Points, in no order, along strands that fork and pass close to each other.
Two points are linked if the straight distance between their rows is under 7.68. Some points are linked to none.
Q_111: [ 1.48 -4.88 -1.98  2.84  0.49 -2.05  1.21  1.79  2.00  0.48  0.21 -0.14
 -2.49  0.41 -1.78 -0.27 -0.11 -3.58  0.11 -4.87 -3.10  1.38 -0.58  3.18
 -2.17  2.19  2.22 -3.65 -1.44 -0.47]
Q_688: [-1.68  2.38 -1.31  0.98  0.61  2.49 -1.40  3.46 -0.68 -0.51 -0.35 -1.41
  1.68  2.51  3.87  0.43 -1.97  1.29  4.48  0.14  0.97  0.17  3.79 -0.04
  2.45  4.02  0.93  3.21  2.41  2.02]
Q_293: [ 2.55 -3.60 -3.03  1.73  0.95  2.08 -4.00 -2.53  1.33  0.04  3.14  2.29
 -0.22  1.40  1.03  1.92 -0.97 -1.29 -1.75  1.74  1.32 -0.68  4.00  0.01
  2.40  4.43 -1.25 -0.53  4.46  4.37]
Q_971: [ 0.77 -0.33 -0.84 -1.64 -0.75 -0.88  0.99  0.09 -0.14  0.54 -0.44 -0.77
 -4.13 -1.61 -2.18 -0.13  1.50 -2.04 -2.90  0.53  1.40  0.09 -1.28  1.63
 -2.39 -2.51  0.72 -4.19 -2.71 -3.53]
Q_348: [-1.00  1.35  2.31 -1.93 -2.02  1.21 -0.97 -2.95 -1.20  0.22  1.84  2.94
  3.72 -1.53  0.12 -1.03 -1.61  0.60  4.61 -3.19  0.62  1.28  0.74 -1.30
 -1.86  0.73  1.87  2.91 -0.34  3.17]
Q_113: [ 2.78 -5.24 -2.06  2.49  1.48  1.12 -3.17 -2.43  1.54  0.56  1.63  1.75
 -1.12  1.42  2.69  3.03 -0.59 -0.59 -2.03  0.93  0.95 -0.15  2.52  0.62
  2.85  3.39 -1.46 -0.12  3.27  2.68]
Q_115: [-0.02 -1.14  1.24 -1.39  1.55  0.29  0.14 -2.94 -1.14  0.24 -2.41 -0.25
  0.91 -3.09 -0.98  2.01  0.97 -1.44 -5.88  1.54 -2.19 -1.35 -3.89 -1.76
  0.36 -3.48 -0.50  0.99 -0.96 -1.36]
Q_640: [ 0.55 -2.44  1.30 -3.66 -1.22  2.05 -0.53 -5.33  0.70 -0.44  1.70 -0.44
 -0.39 -2.56 -2.14  0.61 -1.19 -2.65  3.89 -4.55 -1.46  1.86  0.92  0.51
 -1.10  2.24  1.11  0.62 -2.70  1.45]
Q_122: [ 2.32  0.30 -2.03 -1.43  0.51  0.97 -0.25 -4.55  0.65  0.64 -0.33 -2.04
 -2.52 -2.65 -4.35  1.91 -0.06 -1.75 -2.14 -0.46 -0.83 -1.11 -0.41  2.74
 -0.14 -1.98  0.25 -1.60 -2.84  0.55]
Q_65: [ 1.20  1.03 -1.10  0.70  0.98 -0.32 -1.71 -2.95 -0.20  0.71  2.14  0.44
  0.19 -0.88 -1.32  0.87 -0.72  1.06 -1.84  2.52  0.36 -1.14 -0.30 -0.86
  0.61 -2.51 -1.92 -0.72  2.38  2.17]
Q_141: [ 0.28 -2.98  4.20 -1.00 -0.01 -0.16  0.93 -1.79  0.64  0.94 -1.22 -0.75
 -0.34 -2.22 -0.59 -1.03 -0.85 -2.37  6.06 -2.21 -2.44  1.60 -1.25 -1.73
 -4.96  2.45  0.46 -0.94 -2.51 -1.99]
Q_119: [ 0.83 -0.04 -0.01  0.28  1.35  1.04 -1.88 -4.54  0.10  1.00  1.78 -0.25
  1.37 -2.51 -1.17  1.57 -1.92 -0.65  2.19 -0.67 -3.04  0.30 -0.22 -0.94
 -1.13  0.00 -1.92 -0.59  0.72  2.63]
Q_181: [ 0.61 -0.88 -0.31  3.27  0.62  2.95 -1.78 -3.78 -0.45  2.17  2.11 -0.12
  1.93  0.99  2.18  0.72 -2.22  1.49  2.34 -3.45 -1.17  2.82  2.48  1.32
  1.28  2.00 -0.45  1.43  1.03  3.19]
Q_778: [ 0.43  1.26 -0.35  2.20 -0.07 -0.77  1.74 -1.81  0.37  1.54  2.14 -2.03
 -0.35  0.13 -0.78  0.65 -0.34  1.62  1.99 -1.35 -0.64  1.64  1.17  0.98
 -0.61 -1.09  1.48 -0.70 -0.01 -0.52]
Q_273: [ 0.80  0.05 -1.36  0.74 -1.31 -1.54  1.42  2.37  0.50  1.04  2.06 -0.23
 -3.83  1.58 -2.24 -1.84  0.79  0.52  1.16 -1.56 -0.17  1.74  1.18  2.31
 -1.73  0.04  2.41 -3.40 -1.51 -1.74]
Q_41: [ 0.22 -2.63 -0.94  0.95  1.62 -1.63  2.07  1.17 -2.76  0.71 -1.27 -0.40
 -1.46  1.63 -1.72  2.53  2.81  0.39 -5.60 -0.07 -0.47 -0.17 -1.91  2.83
 -1.28 -6.39 -1.67 -2.72 -1.27 -3.80]
Q_325: [ 3.19 -4.45 -2.40 -0.15  0.08 -1.54  0.92  1.32  0.68  0.54  1.63  0.72
 -5.04  0.65 -0.57  0.32  1.46 -2.71 -2.48 -0.92  1.35  0.68  1.96  2.55
  0.84  1.47 -0.32 -4.08  0.61 -0.71]
Q_573: [ 2.65  0.59 -0.79  2.41  3.25 -0.06 -0.06 -3.35  0.36  1.33 -0.34 -3.00
  0.50 -0.54 -2.35  1.54  1.03  1.21 -5.73 -0.25 -1.13 -2.86 -3.22  1.68
  0.46 -4.93 -1.47 -0.12 -1.66  0.33]
Q_911: [-1.39 -4.82  0.67  0.18 -0.09 -3.71  1.87  5.68  1.20 -2.14 -3.08  2.94
  0.16  0.93  2.15 -0.29 -0.50 -2.35  1.42  0.08 -1.74  1.65 -0.49 -2.42
 -1.41  1.85  0.47 -0.75  0.53 -2.75]
Q_343: [ 0.68  0.55 -0.60 -0.68 -2.76 -1.06  1.91  2.47  0.38  1.07  1.98  0.01
 -1.99  1.48 -0.92 -1.54  0.80  1.73  2.72 -2.93  2.53  2.40  2.83  2.62
 -1.11  0.40  4.53 -0.12 -1.63 -1.07]
Q_672: [-1.97  2.34  3.18 -2.87  0.05  0.96 -0.23  0.16 -0.03 -1.12 -2.49  2.60
 -1.35 -4.05 -1.11 -2.12  1.83 -1.21 -4.80  3.79  0.24 -2.07 -4.76 -3.56
  1.12 -0.45  0.13  0.63 -1.83 -3.28]
Q_667: [-0.37  4.10  0.45 -0.39 -2.36  0.24  1.72 -0.51  0.12  0.49  2.06 -1.33
  1.63  0.98 -0.41 -1.85  0.19  4.18  0.98 -1.06  1.74  0.12  0.25  0.49
  0.63 -2.12  2.54  3.28  0.24  1.64]
Q_383: [-0.03 -2.42  0.24  1.48  2.20 -1.74  0.56  1.96 -1.62  0.08 -0.95  1.46
  0.10  4.07  2.82  4.11  1.46  2.64  0.66  5.06 -0.68  0.86  2.78 -3.94
  3.76  0.08 -2.34  0.85  3.27 -1.61]
Q_423: [-2.34  6.49 -0.57 -2.92 -2.34  1.68 -0.47  2.91 -1.80 -2.35  1.27 -1.12
  1.63  1.99 -1.06 -2.86  0.34  3.16 -0.88  0.42  2.68 -2.49 -0.31 -0.50
  1.42 -0.61  1.27  3.16  0.65  2.85]
Q_514: [-0.24 -6.06 -1.39  3.97 -0.78 -3.05  0.78  3.84  0.49 -1.11 -2.76  2.20
 -1.30  1.77  3.42  0.00 -2.20 -2.72 -0.86 -0.35 -1.91  2.70 -0.96  1.90
 -0.94  1.88  0.69 -0.69  0.69  0.01]
Q_32: [-2.43  4.29 -1.20  0.11  0.66  1.86 -1.47  2.55 -1.51 -0.55  0.64 -0.40
  2.50  1.95  0.81  0.52 -2.24  1.90  4.24  1.41  0.66 -1.25  3.19 -2.42
  2.04  2.48  0.47  2.55  3.06  2.89]
Q_571: [ 1.98 -1.12 -0.36  2.12  2.73 -1.77  1.97 -1.23 -0.86  1.31 -2.00 -2.21
  1.06  0.10 -1.50  3.57  1.94  0.37 -5.01 -1.45 -1.45 -2.04 -2.42  2.60
 -1.30 -6.63 -1.27 -0.79 -2.13 -2.03]
Q_654: [-1.07  1.79 -0.52 -1.59 -1.63  1.03 -0.10  0.91 -0.37 -1.28 -0.41  1.20
 -4.16 -1.52 -0.85 -1.04  2.39 -0.75 -3.11  4.17  5.35 -0.61 -2.56  1.68
  1.45 -1.41 -2.70 -2.36 -0.89 -3.81]
Q_266: [ 2.14 -6.01 -2.12  2.85  2.14 -2.30  1.24  1.60  2.07  0.69 -0.74  0.38
 -1.12  0.94 -0.82  1.66  0.38 -3.58 -0.93 -5.20 -3.23 -0.05 -0.58  3.03
 -1.32  0.11  0.78 -3.00 -1.34 -0.44]
Q_99: [-0.65  5.11  0.03 -0.24  0.03 -1.16  1.45  5.69 -0.60 -0.30  0.34 -2.42
 -2.13  1.51 -0.03 -0.84  0.75  3.69  2.35  2.30  1.50 -1.84  0.52  0.75
  0.62 -0.78  0.07  0.11  0.69 -0.95]
Q_430: [ 1.19 -3.33  0.13  3.20  2.70 -1.18 -0.27 -0.59 -0.55  1.44 -0.15  1.63
  1.93  2.71  4.18  3.75 -0.25  1.81  0.91  2.54 -0.19  1.36  1.33 -3.46
  3.03 -0.14 -1.93  1.81  3.73 -0.57]
Q_798: [-1.41  3.87  2.04  1.10  0.85 -0.95 -0.54 -2.82  0.73  0.53  0.52 -2.40
  3.60 -1.42 -0.12 -1.97 -0.18  3.57 -0.61  0.59 -3.74 -0.24 -3.74 -2.11
 -1.07 -2.46 -0.51  1.85  0.45  0.70]
Q_953: [ 0.83 -1.66  0.95 -2.64 -1.92  1.71 -0.75 -4.80  0.77 -0.13  2.94  0.49
  0.40 -2.27 -1.34 -0.10 -1.44 -1.54  2.96 -6.11  1.24  1.24  1.49  1.75
 -1.44  1.16  3.15  1.40 -2.76  2.58]
Q_365: [-1.24 -5.33  2.20 -2.81 -0.44 -2.32  2.66  1.29  0.43 -1.87 -1.79  1.31
 -0.02 -1.37  0.60  1.48  0.70 -3.87  0.09  0.42 -2.33  1.82  0.14 -3.42
 -2.45  0.16 -1.08 -1.86 -0.89 -4.34]
Q_540: [-1.13  1.24  1.50 -1.03 -1.60  1.53 -1.04 -4.35 -0.91 -0.04  2.09  0.63
  2.87 -2.10 -1.49  0.10 -1.30  0.67  2.97 -1.31 -2.15  1.53  0.01 -1.42
 -2.19 -0.14 -0.56  1.26  0.06  3.35]
Q_270: [ 0.35  4.12 -0.21  0.09 -1.57  0.71  1.20  0.89 -0.04  0.65  2.88 -0.35
  3.02  1.26  0.61 -1.22 -1.28  2.50  2.23 -2.14  4.33 -0.55  1.36  1.09
  0.63 -1.20  3.67  3.84  0.50  2.55]
Q_560: [-0.62  3.99 -2.69 -1.45 -2.74  2.81 -0.38  0.40 -1.84 -0.96  2.74  1.78
  1.11  2.87 -1.94 -1.52 -0.59  0.87  0.40 -0.15  3.38 -0.52  4.41 -0.57
  1.50  1.11  1.13  0.68  0.99  4.02]
Q_393: [-1.37  4.38  1.38  0.04  0.42 -1.34  0.27  0.33  0.83  0.16 -1.62 -1.79
 -0.40 -1.23  0.31 -2.84  0.90  2.04 -3.01  3.12 -0.15 -1.26 -3.86 -1.62
 -0.51 -1.82  0.12  0.77 -0.49 -2.52]
Q_450: [ 0.04  4.14 -2.22 -0.70 -1.95  2.21  0.84  1.64 -0.65 -0.08  2.48  1.11
  2.14  2.64  0.23 -1.48 -1.31  1.34  1.38 -2.09  5.73 -0.92  3.05  0.67
  1.78 -0.52  3.34  2.81  0.40  3.49]
Q_149: [ 2.62  0.30 -1.30  1.54  1.62  0.56 -2.22 -3.68 -0.46  0.98  1.62 -1.19
 -0.17 -0.36 -2.38  1.87 -0.28  1.33 -4.45  1.08 -0.19 -1.99 -1.53  0.95
  0.81 -3.91 -2.20 -0.78  0.56  3.14]
Q_77: [-2.09  2.52 -0.22 -2.54 -0.04 -0.65 -1.42  2.37 -1.10 -2.26 -0.89  1.79
 -2.56  1.42  0.14  0.11  0.44  0.55 -0.76  5.00  5.27 -2.70  1.44 -1.64
  3.14 -0.43 -3.51 -0.33  1.55 -0.63]
Q_574: [ 1.41 -2.83  0.81  3.78  1.26  0.51 -0.56 -1.75  1.21  1.67 -0.44 -0.82
 -0.10 -0.52  3.45  0.31 -1.66 -1.19  2.70 -1.86 -1.70  1.46  0.90  0.66
 -0.76  3.31 -1.22 -0.73  1.03  0.30]
Q_251: [ 1.07 -3.13  0.06  0.19  0.86 -2.15  0.94 -0.55  1.29  0.77  0.02 -0.03
 -0.55 -1.10  1.16  1.82  0.22 -2.16  0.58 -0.81 -0.61  0.45  0.82 -1.61
 -1.00 -0.53 -0.77 -1.98  0.05 -1.77]
Q_22: [ 0.38  1.03 -3.70  1.16 -1.72  4.18 -2.24 -0.78 -1.36  0.04  3.07  2.51
  2.09  3.90 -0.40 -0.24 -1.12  0.45 -0.08 -0.45  2.31  1.02  5.95 -0.33
  2.30  3.28  0.75  0.34  2.44  4.79]
Q_897: [-0.02 -3.86  2.05 -2.65  0.43 -1.45  1.52 -2.00  0.08 -0.30 -1.67 -0.59
  0.54 -2.42  0.51  2.26  0.23 -4.28  0.35  0.07 -1.72  0.54 -0.86 -3.09
 -1.97 -1.61 -0.55 -1.34 -1.20 -2.87]
Q_941: [-3.21  4.57 -1.22 -1.47 -0.39  1.10 -2.41  2.80 -1.70 -2.61 -0.40 -0.09
 -2.07  1.39 -0.53 -2.28  0.80  1.30 -1.23  4.31  5.80 -3.58 -0.40  0.34
  2.89 -0.22 -2.94 -0.47  1.52  0.07]
Q_987: [ 2.21 -4.22  0.82  4.53  0.59  0.72 -1.97 -2.59  0.34  1.78 -1.50 -1.38
 -0.33  0.42  5.54  0.28 -2.49 -1.35  1.46 -1.50 -2.10  1.61  0.68  1.97
 -0.64  4.29 -2.89 -0.02  1.25  1.95]
Q_143: [-1.90  4.16  2.28 -0.34  0.20 -0.80 -0.57 -1.85  0.85 -0.06 -1.04 -2.28
  1.26 -2.01 -0.60 -2.77  0.51  1.84 -1.57  2.37 -2.43 -0.86 -4.14 -2.29
 -1.36 -1.45  0.82  2.02 -1.01 -1.19]
Q_936: [-2.49  7.22  0.09 -1.84 -1.11  2.44 -0.19  2.80 -0.82 -2.03  0.28 -2.68
 -0.71  2.20 -1.05 -3.90  1.73  4.34 -0.96  1.75  2.28 -2.48 -1.62  1.24
  1.80 -0.75  0.36  2.14 -0.31  0.14]
Q_979: [-0.31 -0.24 -0.89  0.60  2.06 -4.95  2.92  5.93 -0.92  0.36 -0.81  1.76
 -0.62  2.69  0.68  0.10 -0.25  0.37 -0.18  1.27 -0.54  0.82 -2.93 -0.08
 -1.48 -4.52  1.31 -2.41  0.20 -3.33]
Q_684: [ 1.18 -1.05 -0.30 -1.75 -2.76  0.42  0.15 -2.64  1.38  0.40  3.39 -0.11
 -0.19 -1.54 -0.64 -1.37 -0.33 -1.61  2.43 -5.35  3.86  1.32  2.63  2.22
 -1.08  1.36  4.71  0.62 -2.71  1.08]
Q_719: [-0.94 -4.75 -0.80  2.01  0.62 -4.12  2.04  7.12  1.02 -1.25 -2.66  2.84
 -0.84  2.56  2.84 -0.52 -1.81 -2.39  0.55  0.39 -1.86  1.99 -1.19 -0.14
  0.33  1.70  1.34 -0.12  0.72 -1.64]
Q_188: [ 1.20 -4.06  2.41 -0.78  0.02  2.37  0.28 -4.30  1.47  0.27  0.12 -1.37
 -1.33 -2.50 -0.58  0.54 -1.75 -2.98  3.77 -4.55 -3.28  1.38  1.13  1.52
 -1.38  4.18 -0.36 -0.22 -2.18  1.54]
Q_160: [ 0.29 -0.43  0.17 -0.17  1.12 -1.29 -1.29 -1.91  0.28  0.37  0.53  2.10
  1.37 -0.36  0.56  1.80 -1.32 -0.43  0.32  3.07  0.85 -0.25  0.75 -3.34
  1.35 -0.50 -2.19 -0.04  2.22  0.74]
Q_401: [ 1.62 -3.81  0.61  0.28 -0.85  3.70 -1.84 -4.36  1.50 -0.07  0.87 -0.34
 -0.45 -1.46  1.43  0.62 -2.59 -2.79  2.38 -3.11 -2.46  1.02  1.94  1.72
  0.27  6.24 -0.99  0.45  0.30  3.74]
Q_598: [-1.27  2.95 -0.42 -0.17  0.79 -0.29 -1.30  0.84  0.25 -0.33  0.20  0.83
  1.71  0.65  0.52  0.11 -1.90  0.39  3.01  2.91  0.77 -1.10  2.25 -2.64
  1.73  1.45 -1.17  0.45  2.61  1.65]
Q_83: [ 0.67  1.42  0.80 -1.25  1.25  1.41  0.27 -4.47  0.95  0.17 -2.29 -2.82
  0.16 -4.68 -4.19  0.30  0.67 -1.87 -3.17 -1.54 -4.02 -1.78 -4.44  1.50
 -1.43 -1.70  1.62  0.51 -4.46 -0.98]
Q_951: [ 1.73 -7.49 -1.57  3.84 -0.30 -2.08  0.63  2.36  0.10  0.07 -1.56  1.74
 -1.03  1.17  2.93  2.50  0.24 -2.55 -2.11 -1.15 -1.88  1.62  0.06  1.84
  0.01  2.20 -0.78 -1.72  1.05 -0.30]
Q_16: [-0.80  1.74 -0.61 -0.73  1.54 -4.67  1.99  7.14  0.42  0.14 -1.90 -0.01
 -1.03  1.32 -0.05 -0.77  0.10  0.51  2.75  1.65 -0.37  0.08 -2.32 -0.74
 -2.47 -2.40  1.90 -1.57 -0.43 -3.02]
Q_576: [ 0.36  1.45  0.07 -0.30  0.17  1.13  0.81 -1.04  0.15  0.88 -0.84 -2.01
 -3.90 -2.93 -3.61 -0.49  2.46 -1.21 -4.25 -0.15  0.17 -1.24 -3.76  3.63
 -2.35 -2.33  1.34 -2.24 -4.10 -3.26]
Q_379: [-1.16  4.33  0.94  1.23 -0.51 -0.02 -0.94 -1.55 -0.77  0.22  1.56 -0.33
  4.22 -0.36 -0.89 -1.50 -0.09  4.21  0.50  1.24 -2.26 -0.20 -1.06 -1.94
 -0.16 -1.47 -0.85  1.66  2.86  2.95]
Q_717: [ 0.99  0.58 -0.48 -1.59 -2.90 -0.15  1.15  0.38  1.45  0.70  2.81  0.42
 -1.08  0.19 -0.50 -2.28  0.12 -0.01  2.22 -4.27  4.50  1.05  3.34  2.30
 -1.14  0.76  5.16  0.43 -2.02  0.06]
Q_109: [ 2.59 -0.71 -3.09  4.55  1.13 -0.61 -0.12  2.82  0.64  1.94  1.74 -0.20
 -2.28  3.09  1.81 -0.92 -0.03  1.39  0.53  0.54  1.69  1.03  3.35  3.16
  1.62  1.98  0.71 -2.03  2.20 -0.31]
Q_15: [-1.62  5.00 -0.22 -0.22 -1.91  1.20 -1.18 -0.25 -2.00 -1.04  1.27  0.65
  5.50 -0.11 -1.02 -1.61  0.33  3.40  0.41  1.27 -0.75 -0.41  1.73 -2.12
 -0.23 -0.14 -1.32  2.25  2.78  3.78]
Q_191: [ 0.74 -3.33 -1.12  0.93 -1.08 -2.28  0.65  1.34  2.07  0.19  0.99 -0.09
 -4.01  0.18 -2.48 -1.47 -0.08 -2.58  1.02 -3.22 -1.94  1.75  0.46  2.39
 -2.58  2.29  2.92 -3.49 -2.11 -0.96]
Q_9: [-0.04  0.16 -0.63 -2.58 -1.44  0.46  0.40  0.48 -0.18 -0.73 -0.60  1.27
 -5.08 -1.74 -1.13 -0.04  1.94 -2.28 -3.22  2.74  3.53  0.37 -1.18  2.08
 -0.12 -1.47 -1.46 -3.72 -1.93 -3.41]
Q_184: [ 0.62  0.03  1.09 -2.63  1.98  0.80 -0.27 -5.78  0.73 -0.30 -2.82 -1.84
  1.35 -4.95 -3.02  1.60 -0.66 -3.43  0.16 -1.35 -3.84 -1.24 -4.46  0.78
 -2.93 -1.64 -0.69 -0.40 -4.02 -0.12]
Q_156: [ 2.38 -5.13  1.05  1.67  2.73 -0.03 -0.01 -2.25  0.49  1.32 -0.69 -0.14
  1.00 -1.20  2.42  2.38 -0.52 -2.61  1.59 -2.42 -1.94 -0.48 -0.14 -0.17
  0.09  1.31 -2.30 -0.99  0.16 -0.20]
Q_698: [-1.08  5.14 -0.59 -2.32 -2.41  1.47 -0.56  0.48 -0.37 -1.02  2.04 -0.31
  3.20  1.54 -0.84 -4.65  0.51  3.66 -2.37 -1.12  3.23 -1.32 -0.64  0.02
  0.03 -1.72  2.40  3.46 -0.88  3.12]
Q_349: [-2.12  0.31  2.28 -0.93  0.03 -2.82  2.99  3.68 -2.21  0.01 -3.38  0.53
  0.41  0.37  0.74  0.79  2.32  0.49 -3.01  2.76 -1.24  0.37 -3.07 -1.40
 -1.99 -4.49 -0.21 -0.69 -0.72 -5.29]
Q_762: [ 0.05 -1.53  0.54  1.61 -1.09  3.75 -2.69 -3.61 -0.02  0.41  1.37  0.75
  1.18  0.24  2.50 -0.26 -2.76 -0.46  2.05 -2.62 -1.48  2.39  2.98  0.86
  0.78  4.84 -1.12  0.74  1.55  4.21]
Q_252: [-1.18  1.08  0.67 -0.29  0.46 -3.85  2.84  5.19 -1.44  0.16 -2.44  0.42
 -0.40  1.16  0.36 -1.16  1.77  1.24 -3.00  1.79  0.11  0.22 -4.32 -0.14
 -1.62 -5.60  0.29 -1.30 -0.65 -4.46]
Q_753: [-0.77  5.07  0.55  0.07 -0.91 -0.72  1.92  1.91  0.46 -0.06  0.76 -2.46
  0.39  1.44 -0.39 -0.82  0.24  3.63  2.09  1.62  0.51 -0.63  0.44  0.06
  0.37 -1.49  1.29  1.66  0.68 -0.04]
Q_422: [-1.20  4.48 -0.42 -0.94 -0.33 -2.60  1.24  7.24 -0.51 -0.61 -1.22 -1.71
 -2.97  1.06 -0.74 -2.38  1.79  2.77  1.68  2.44  0.84 -1.70 -2.84  1.45
 -1.39 -2.28  0.81 -1.01 -0.99 -2.63]
Q_565: [ 2.59 -7.75 -0.40  0.95  2.72 -1.89  2.24  0.53  1.05 -0.31 -2.50  0.74
  1.07  1.32 -0.44  4.06  1.60 -3.93 -1.51 -4.04 -3.70 -0.10  0.65  3.04
 -0.61 -0.25 -0.77 -1.82 -0.56 -1.11]
Q_932: [-2.24  5.61 -0.93 -2.67 -2.77  1.56 -1.47  1.73 -2.88 -2.61  0.55 -0.04
  4.17  0.22 -1.42 -2.70  0.79  3.03 -0.03  0.52  1.06 -2.02  1.69 -2.74
 -0.19  0.55  0.28  2.19  2.19  4.27]
Q_190: [-2.91  6.43  0.09 -0.76 -0.09  3.05 -1.50  2.88 -0.15 -1.95 -0.04 -1.48
 -1.51  1.02 -1.63 -5.24  2.24  3.19 -2.15  2.38  3.40 -2.04 -3.40  1.16
  2.74  0.32 -1.32  1.39 -0.60 -2.36]
Q_28: [-0.08  1.06 -1.17  2.34 -0.84  1.62 -0.21  0.93  0.84  1.04  0.78 -1.24
  0.46  2.23  3.12 -0.44 -0.99  1.47  2.75 -1.05  0.77  2.60  4.35  1.74
  1.73  3.14  1.52  1.60  1.93  0.99]
Q_257: [ 0.79  2.11  0.80 -0.72  0.91  2.51  0.79 -2.83  0.50  0.95 -1.30 -2.33
 -2.69 -3.86 -4.37 -1.16  2.10 -0.88 -4.17 -1.04 -1.76 -1.62 -4.68  2.24
 -1.06 -1.39  2.10 -0.33 -4.42 -2.21]
Q_87: [ 2.39 -6.93  0.58  0.84  2.95 -0.16  1.32 -2.33  0.17  0.78 -1.45  0.34
  1.65  0.22  1.13  5.02  0.73 -2.71 -0.18 -2.19 -2.48 -0.14  0.55 -0.15
  0.93  0.56 -2.84 -0.83 -0.06 -0.18]
Q_460: [-1.14 -0.26  2.15  0.38  1.00 -1.96  2.06 -0.82 -0.96  0.70 -2.80 -1.48
  1.21 -1.51  0.80  1.60  1.82  0.03 -4.65  1.23 -1.26 -0.81 -3.55 -1.94
 -1.28 -4.55  0.04  0.01 -0.88 -3.80]
Q_772: [-1.58 -1.65  0.22 -1.60  0.25 -1.71 -0.27  2.91 -1.09 -1.12 -1.29  1.96
 -1.22  2.15  1.81  2.39  0.69  0.63  0.77  4.98  1.37 -0.91  3.71 -5.17
  4.23  1.69 -2.84  0.85  2.19 -1.37]
Q_886: [ 1.20 -0.02 -0.11 -1.61  1.33  1.03 -2.13 -5.43  0.21 -0.08 -0.91 -0.77
  2.00 -4.39 -2.81  1.71 -0.96 -1.49  0.11 -0.64 -4.22 -0.78 -2.44 -0.05
 -1.57 -1.59 -1.85 -0.21 -1.47  2.82]
Q_75: [-1.44 -0.29 -0.88 -3.09  0.27 -1.15 -1.56  2.67 -0.79 -1.98 -0.38  2.27
 -1.92  1.36  1.21  1.46 -0.05  0.18  0.46  4.56  3.85 -2.56  3.79 -3.27
  3.89  1.75 -2.58  0.00  2.46  0.08]
Q_98: [ 1.07 -0.97 -2.86  1.76 -0.31  3.71 -4.06 -1.72  0.58  0.27  3.08  2.44
  1.28  2.15  0.89 -0.26 -1.13 -0.64 -0.01  1.41  0.55  0.31  5.43 -0.64
  1.56  4.91 -0.88 -0.83  3.96  4.51]
Q_780: [-1.42  3.22  1.67 -1.38 -0.09 -1.65  0.60  2.62  0.34 -0.57 -3.05 -0.35
 -0.58 -0.56  1.39 -1.51  1.94  1.88 -2.92  4.13  2.13 -2.04 -3.28 -2.25
  1.04 -2.20 -1.35  0.76 -0.48 -3.58]
Q_679: [-1.38 -1.21  1.83 -2.98 -0.16  0.86 -1.15 -2.58 -1.82 -0.97 -2.55  1.87
  2.77 -3.73 -0.62  2.20  0.74 -1.03 -4.69  4.15 -3.89 -0.05 -3.29 -4.57
  0.46 -2.10 -2.08  1.43 -0.08 -0.90]
Q_637: [ 1.11 -1.23 -1.65  3.90  0.33  1.89 -1.05 -2.69  0.28  2.31  2.46 -1.70
  0.13  1.55  1.58  0.65 -0.89  1.46  1.38 -3.46  0.05  2.73  3.63  2.76
  1.68  1.78  1.25  0.81  0.91  1.37]
Q_914: [-1.38 -5.99  2.89 -1.56 -1.23 -1.96  2.25  2.99  1.30 -2.45 -2.83  2.19
  0.02 -0.67  1.48  1.15  0.29 -3.61  1.43  0.82 -2.18  1.60  0.63 -3.80
 -1.22  2.88 -1.78 -0.72  0.36 -3.51]
Q_631: [-0.81  1.19  3.03 -1.17 -1.28  1.38 -0.39 -0.33 -0.24  0.74 -0.05  1.11
  3.57  0.01  2.67 -1.21 -2.31  1.21  6.49 -2.25  1.65  1.27  0.73 -0.64
 -0.83  1.84  1.80  4.12 -0.81  1.84]
Q_183: [-2.40  5.49  0.04 -0.45 -0.98  1.49 -1.46  2.19  0.18 -1.70 -0.20 -0.05
 -2.70 -0.33 -1.08 -3.78  2.15  1.15 -2.64  3.91  4.59 -2.44 -3.12  1.53
  2.28 -0.38 -2.05 -0.83 -0.22 -2.27]
Q_849: [-1.18  0.21  3.54  0.07 -0.87  1.28  0.12  0.52  0.67  0.53 -1.01 -0.29
  1.55 -0.30  2.44 -1.20 -1.93  0.83  6.79 -1.21 -1.11  2.52  1.28 -1.18
 -1.36  3.46  0.71  2.09 -0.65 -0.55]

A fork is a point with three links, a tip a point with one. Leave the first point through the second and follow the links. Name the first fork or tip that comes.
Q_951, Q_514: Q_156
Q_113, Q_293: Q_667
Q_83, Q_257: Q_183
Q_365, Q_914: Q_951
Q_637, Q_28: Q_41
Q_252, Q_349: Q_679
Q_654, Q_9: Q_849
Q_15, Q_379: Q_780
Q_780, Q_393: Q_423

A fork is a point with three links. Follow the links from the first point to the second and name the forks in between, in order.
Q_188, Q_574: Q_156
Q_654, Q_75: Q_183
Q_99, Q_576: Q_667 Q_423 Q_183
Q_115, Q_270: Q_667
Q_15, Q_257: Q_423 Q_183
Q_77, Q_422: Q_183 Q_423 Q_667
Q_143, Q_270: Q_423 Q_667

Name the points in between on the shortest way along the links from the first point to the second, in order.
Q_932, Q_115: Q_423 Q_698 Q_667 Q_753 Q_99 Q_422 Q_16 Q_979 Q_252 Q_349 Q_460
Q_914, Q_951: Q_911 Q_719 Q_514
Q_143, Q_941: Q_798 Q_379 Q_15 Q_932 Q_423 Q_936 Q_190 Q_183
Q_423, Q_257: Q_936 Q_190 Q_183 Q_654 Q_9 Q_971 Q_576
